Each row is a point on a landscape with many valleys, with its height.
From any point a ball takes the steepest step (drop divided by distance) to one of its 2 nearest points. It stops when none of these is lower. Distance is the straight distance between rows; heights are no part of it.
lopu h=4.66: [ 83 134 111 137 145 100 142 118 132 116 123  82 176 166 104 154 106  80
 143 119 120 110 168 178  80 143 101  91 166]
garu h=6.16: [101 109 129 131 165 117 103 119  95 158 107 158 140 147 127 138 162 117
 101 119  86  97 147 118 123 134  79 148  96]
semo h=5.16: [198  67 124  87 141 141 161 152 147 154 107 121  44  89  89 103 124 167
 103  68 134 106 149 114 164 130 148 106  99]
kavok h=3.89: [123 184 167 151  99 133  55 125 133 160 121 162 164 120 175 141  75 108
 152 194 145 152 130 106 124 115  88 127 156]
bura h=4.96: [ 45 108  65 166 143 118 143 125 108  91 104 141 157 181 121 121 171  91
  91 140  77 150 134 164 122 133 141 149 143]
vus h=3.40: [120 167 106 108  91 167 146 124 160 109 151 164  89 139  87 131  50 177
 164 157 162 156  85 143 143 108  91 108  94]
bon h=4.48: [122 149 151 140 146 119  83 104 112 167 101 119 173 134 159 134 110  77
 123 135 121 111 158 115  97 127  79 139 148]
Kaz h=8.91: [104 116 120 150  95 148 137 141 110 115 148 169 124 132 152 121 146 158
 117 162 122 178  81 113 162 119 186 151 130]
Gok h=4.72: [129  59 100 143 179 112 153 119 109  98 121  92 122 142 126 108 188 102
  75  85  73 104 152 141 130 138 159 154 126]
Sufut h=5.60: [130  86 128  95 168 117 161 133 119 121 135 126  98 125  87 132 179 152
 107  83 116  71 115 137 134 138 118 118  77]
vibi h=4.47: [167 122 134  90 128 130 158 135 130 113 153 126  93 111 103 123 148 186
 148 101 160 113  86 117 154 117 162 126  98]
dod h=6.21: [191  56 113 110 128 132 151 156 160 167  88 113  27  98  85  86  86 151
 102  73 136 124 163 109 162 127 146  95 125]
sados h=2.20: [ 93 151 153 141 121 106  94 133 128 179 108 128 146 141 129 144  42  78
 153 159 135 119 169 164  95 130  64  78 148]
vaku h=2.40: [205 166 157  86 134 124 117 136 112 121 169 123 132  83 136 136 173 187
 160 117 153  97 104  83 148 117 140 145  99]
Bar h=3.53: [178 123 137  94 153 123 158 136 114  90 163 108 122 104 118 130 199 171
 141  95 144 106  88 108 141 128 183 146 113]
fur h=5.47: [214 117 160 126 128 116  98 135 130 157 135 111 112  72 169 115 117 122
 108 123 134 116 159  86 139 131 131 137 134]
vozal h=5.24: [147 161 141 147 105 111 120 128 153 100 152  77 153 107 162 124  91  96
 161 152 150 172 124 132 112 135 180 113 197]
viz h=5.58: [146  88 112  78 132 146 171 135 128 141 127 148  59 116  67 108 121 195
 111  79 153 106  93 126 160 111 118 122  53]
Venab h=3.78: [ 98 121 127 125 144 105 142 126 131 126 127  95 130 140 107 136 103 100
 140 116 135 114 134 168 103 139 121  91 141]
relef h=6.45: [130  78 124 107 117 121 145 134 138 179 107 150  49 125  87 102  77 144
 107 101 138 122 134 135 151 122  97  97  73]
gavu h=4.84: [118 135 134 150 149 112  99  92 111 160  85  84 182 157 158 126 104  58
 108 104 105  90 199 132  82 126  78 132 164]
Dag h=5.26: [ 94 122 129 135 156  98  94 109 111 168  95 102 171 161 110 143 103  70
 116 116 105  87 189 162  91 138  50 110 138]
Zuben h=2.95: [185 146 149 153 123 133 100 119  93 122 143 124 153  93 190 123 169 125
 102 134 130 130 131  66 143 127 158 180 151]
Nemuf h=7.42: [125  72 142 128 156  92 125 133 125 182 106 106  98 123 114 115  81  90
  95 102 102  88 182 152 113 144  85  91 117]
nav h=6.50: [184  81 149 139 112 110 108 137 141 174 112 111  85  97 153  91  76 111
 105 130 131 141 164 109 147 127 141 113 146]
miver h=4.99: [158 152 146 127  89 111 118 128 157 123 142 104 113 114 151 114  79 123
 163 150 159 166 121 125 134 121 158 103 167]
pubog h=2.25: [163 155 146  98 158 109 135 124 125  89 154  97 153 110 123 141 185 140
 164 107 154 104  94 115 111 129 155 129 132]
kuz h=6.91: [104  82 137 120 136 105 133 130 126 168 109 134  82 133  98 113  94 115
 107 106 118  99 141 154 132 138  88  90  90]
Rol h=1.97: [168 172 155  85 132 126 125 129 121 119 160 135 129 108 121 151 155 183
 177 127 159 101  84 107 134 108 126 127  97]
bigeg h=1.36: [ 97 128 105 129 102 130 188 127 178  87 141  99 102 137  93 125  75 127
 147 120 158 157 109 172 114 124 158  82 142]
kif h=4.09: [110 170 116 114 172 111 111  91 127 114 107  96 203 167 127 151 184  97
 144 105 116 103 154 146  97 128  81 150 136]
tez h=5.14: [ 33 111  81 173 122 124 144 142 122 113 113 148 145 177 120 129 127  78
 100 158  87 149 141 162 112 143 121 123 146]
ridip h=2.70: [ 64 139  82 176  65 186 177 138 171  53 165 156 115 146  97 135 106 141
 142 168 128 170  68 157 121 133 172 136 105]
Sibun h=7.19: [159  93 134 133 102 114 127 137 141 141 127 120  89 109 143  96 101 130
 122 123 141 157 129 118 147 126 175 120 143]
tipan h=4.45: [223 110 150 123 140 134 122 142 115 136 154 112 109  67 172 120 154 138
  89 117 127 120 152  78 159 134 160 156 132]
mubi h=2.13: [153  38 125 114 177 124 154 147 120 153 112 122  73 110 118 112 150 127
  59  84  80  94 160 127 153 150 127 122  94]
tisa h=5.37: [ 63 133  95 161 113 114 150 133 142 109 136  87 171 162 108 158  75  71
 148 140 115 126 178 189  66 143 115  76 182]
didud h=4.61: [113 145 114 156 106 130 164 128 157  59 158  87 151 126 150 128 132 109
 154 153 132 182 102 142 111 145 210 123 183]
Ramid h=3.10: [112 172 109 119  76 178 154 129 149  80 169 154 112 129 116 134 106 187
 165 159 152 167  63 136 141 119 158 129 111]
fuf h=3.08: [224 151 160 104 134 129 106 139 108 135 168 119 126  72 164 131 166 172
 129 118 148 107 132  72 152 126 143 158 112]
pinal h=3.16: [135 164 135 117 156 101 136 115 134  80 144  71 176 127 123 143 164 111
 168 115 144 116 114 137  90 139 149 128 165]
Nidif h=8.20: [180  98 148 128 171 103 130 118 125 140 122  65 129 101 149 116 120  82
  97  87 111  84 185 128 104 144 121 121 151]
dugu h=5.97: [142  73 104  93 120 151 157 141 134 158 110 155  40 119  64  99  90 186
  97  79 147 127 120 119 169 113 110 119  65]
tafog h=4.41: [ 95 149 109 119 172 112 110  97 113 114  97 126 185 171 114 142 213 115
 117 103  93  99 146 146 112 120  91 162 112]
safus h=2.43: [ 76 171 121 152 132 153  97 126 112 134 100 205 200 165 159 147 170 123
 125 184 114 150 121 105 133 106  99 186 129]
nizi h=4.78: [139 111 124  85 178 117 168 127 114  89 151 114 117 126  93 136 206 167
 131  82 126  80  90 129 126 132 147 133  91]
fugo h=8.74: [121  89 103 139  72 169 167 144 114 102 159 153  95 123 139  90 168 193
 104 137 138 192  75 106 185 123 240 163 141]
feda h=4.01: [172  47 124 100 152 141 161 157 132 168 106 139  45  96 101 104 133 154
  78  71 107 102 156 124 164 142 132 106  83]
Bip h=7.70: [190 102 127 135  82 129 128 136 148 120 140 101  92  96 149  83 123 144
 127 129 161 181 124 107 164 129 210 129 177]
tudi h=4.36: [108 128 106 163  88 148 161 135 144  60 159 123 137 126 158 126 148 132
 141 157 125 194  79 126 137 135 227 139 168]
naz h=6.15: [148  96 150 102 168 114 129 133 114 159 124 133  93 111 111 135 142 146
 113  99 113  76 135 122 133 138  93 113  74]
Lozuk h=2.12: [161 182 149 139 129 133  87 109  95 127 133 144 186 117 180 137 178 122
 126 145 135 136 119  64 126 114 131 192 147]
nifi h=8.53: [148  85 103 137  57 159 153 144 143  98 135 131  72 112 131  81 136 178
 111 126 155 199  99 112 176 126 236 137 167]
loriz h=3.66: [164 149 149 138 109 123 100 122 113 117 154 129 145 102 175 127 152 137
 135 151 143 152 107  94 137 127 167 159 155]
tuleb h=5.45: [142  96 108 134 186 120 131 110  96 111  97 110 133 135 145 119 198 112
  61  78  59  90 168 120 124 130 123 177 119]
Nuf h=3.15: [ 63 167 120 180 121 145  93 123 139 149  82 160 206 172 158 140  93  66
 128 182 112 148 170 139  98 129  76 136 164]
vek h=5.88: [124 115 113 121 182 124 112 107  95 130  97 148 149 140 138 136 210 132
  82  97  65  83 158 108 125 123  84 179  87]
Dadin h=4.43: [161 128 137 103  98 125 120 128 146 163 128 138  66 125 122 108  68 160
 153 126 159 143 112 114 153 111 115 102 116]
deni h=3.42: [ 77 162 143 185 102 142  74 134 137 162  98 155 181 145 173 138  47  65
 138 201 123 156 157 133 106 131  88 118 176]
Vugiz h=4.94: [120 157 126 156 112 117 150 128 161  77 156  70 164 122 150 138  97  85
 165 146 138 164 131 152  86 140 186 107 200]
libu h=6.05: [ 72 120 104 159 102 116 161 135 158 120 136  94 135 148 115 139  47  76
 145 145 131 148 162 183  85 140 138  72 169]
Vam h=5.03: [184 102 135  77 139 137 155 146 129 139 142 136  75 100 102 116 146 200
 124  85 143  89 113 105 160 120 131 126  73]
rida h=2.72: [ 88 116 114 116 129 114 173 125 148  98 137 105 107 144  84 133 109 123
 132 107 144 119 108 177 112 132 137  81 124]
tiso h=2.10: [125 160 145 126 155 135  86 109 100 156 105 164 176 138 146 150 186 125
 130 136 113 109 138  93 122 114  77 181 103]
Vono h=2.32: [ 97 175 130 130 145 143  93 108 101 146  91 193 204 170 157 149 193 128
 123 158 111 126 139 103 129 104  80 197 107]
Ziz h=4.71: [ 78 120  86 141 161 112 122 110 103 106  97 134 166 168 127 128 199 106
  96 115  78 125 138 146 122 119 121 168 122]
fev h=2.93: [ 87 163  92 148  67 197 167 134 166  53 175 162 113 137  92 139 103 172
 157 172 145 170  65 146 135 123 157 136  90]
noleb h=3.71: [ 98 171 145 160  94 133  88 132 148 147 125 152 144 131 155 141  53  97
 159 192 132 158 132 140 111 126 104 101 154]
kat h=8.83: [ 89 101 102 145  79 175 169 149 109 100 158 178 105 138 136 113 160 192
  99 149 121 182  62 112 179 123 213 165 118]
Sinen h=4.75: [159 156 144 115  80 120  96 128 148 142 141 134  94 117 157 116  69 152
 171 161 162 160 117 111 151 114 125 110 149]
sused h=3.70: [128 186 131 113 168 112 117 102 131  91 127  85 205 145 124 157 180 103
 165 114 139 113 133 136  86 135 116 139 158]
togod h=1.67: [139 186 142 102 119 134 127 125 129  97 155 137 149 122 124 155 150 160
 185 139 158 126  72 121 125 116 136 123 120]
Vip h=2.38: [ 97 177 140 122 151 135  94 118 119 150 111 164 180 156 127 162 164 119
 157 149 127 114 126 129 110 125  59 140 113]
miz h=1.37: [126 181 147 121 132 130 113 126 125 114 139 129 163 125 134 155 145 120
 169 148 143 130 101 128 111 132 125 129 137]
bug h=8.97: [100 145 122 124 106 158 147 144  96 114 161 176 126 135 126 144 169 186
 136 155 127 144  64 114 161 118 162 162 100]
ziba h=8.18: [182  74 108 134  71 144 142 143 151 107 127 101  67 100 128  71 133 155
 114 115 163 193 123 107 171 129 241 131 189]
Mur h=7.83: [145  80 143 135 167 100 115 119 116 167 111  77 127 121 133 125  93  79
  90  94  99  82 196 142  98 148  92 110 142]
tapek h=2.31: [ 75 124  96 144  88 160 181 132 164  76 150 137 101 141  92 125  95 142
 132 145 139 167  88 162 129 134 163 113 120]
duk h=1.72: [140 179 152 127 137 133  94 117 107 126 133 143 179 122 150 153 173 130
 153 147 134 128 115  96 116 121 113 166 125]
pumig h=9.02: [109 146 125  99 128 148 156 134  92 109 160 172 120 134 103 144 180 192
 142 126 136 113  60 118 151 116 140 153  72]
Zofal h=7.21: [197  71 134 123 121 117 130 148 161 166 101 101  59  94 121  86  84 126
 111  94 137 131 170 115 152 131 150  99 143]
radol h=6.35: [128 110 151 118 166 115 100 127  99 173 111 154 116 119 125 141 140 129
 107 118  99  79 149 117 125 135  69 127  84]
nuna h=4.05: [118 141 136 114 112 121 132 128 134 140 129 143  96 128 116 129  81 133
 154 143 148 135 109 144 134 121 106 100 114]
Sim h=2.94: [ 71 175 137 153 138 140  85 127 132 168  91 174 193 168 138 158 115  85
 143 174 121 127 155 144 106 132  36 125 133]
poz h=3.03: [ 84 151 155 139 134 116  78 135 120 194  95 163 142 143 122 147  67  89
 138 162 129 110 160 150 105 127  33  99 118]
gini h=3.73: [ 97 143 119 107 112 141 155 128 150 122 136 152  88 140  84 132  67 146
 139 134 152 132  95 164 137 121  90  94  91]
Pago h=4.15: [137 164 169 145 120 115  62 121 121 180 105 135 156 115 162 135  69  89
 146 161 141 123 155 116 105 121  74 120 142]
degip h=2.65: [ 77 158 143 130 148 122  96 127 120 164 104 164 159 158 110 153 129 107
 140 148 122 101 140 151 112 131  36 109 103]
Manu h=3.60: [132  52 116 137 171 111 144 130 115 147 111 101  97 132 122 112 146  99
  67  91  76  95 168 140 134 147 123 128 117]
gat h=5.19: [107 145 139 124 154  97 109 108 123 142 117  82 179 148 114 149 104  85
 146 118 128  97 175 163  78 137  80  96 159]
vuka h=4.10: [141 140 129 148  86 137 125 133 131  84 166 127 141 112 171 120 153 146
 139 161 140 185  91 107 146 131 206 154 169]

Where does a ball stop that starts at each point below?
kat | nav
bura | pubog
garu | mubi
tez | pubog
Zofal | mubi
Ramid | bigeg

For each start below, name every point that the ball comes to, in order.
bug | Kaz, kat, fugo, nifi, ziba, Bip, Sibun, nav
loriz | Zuben, Lozuk, duk, miz
vozal | Vugiz, didud, tudi, vuka, loriz, Zuben, Lozuk, duk, miz
fur | tipan, fuf, vaku, Rol, togod, miz
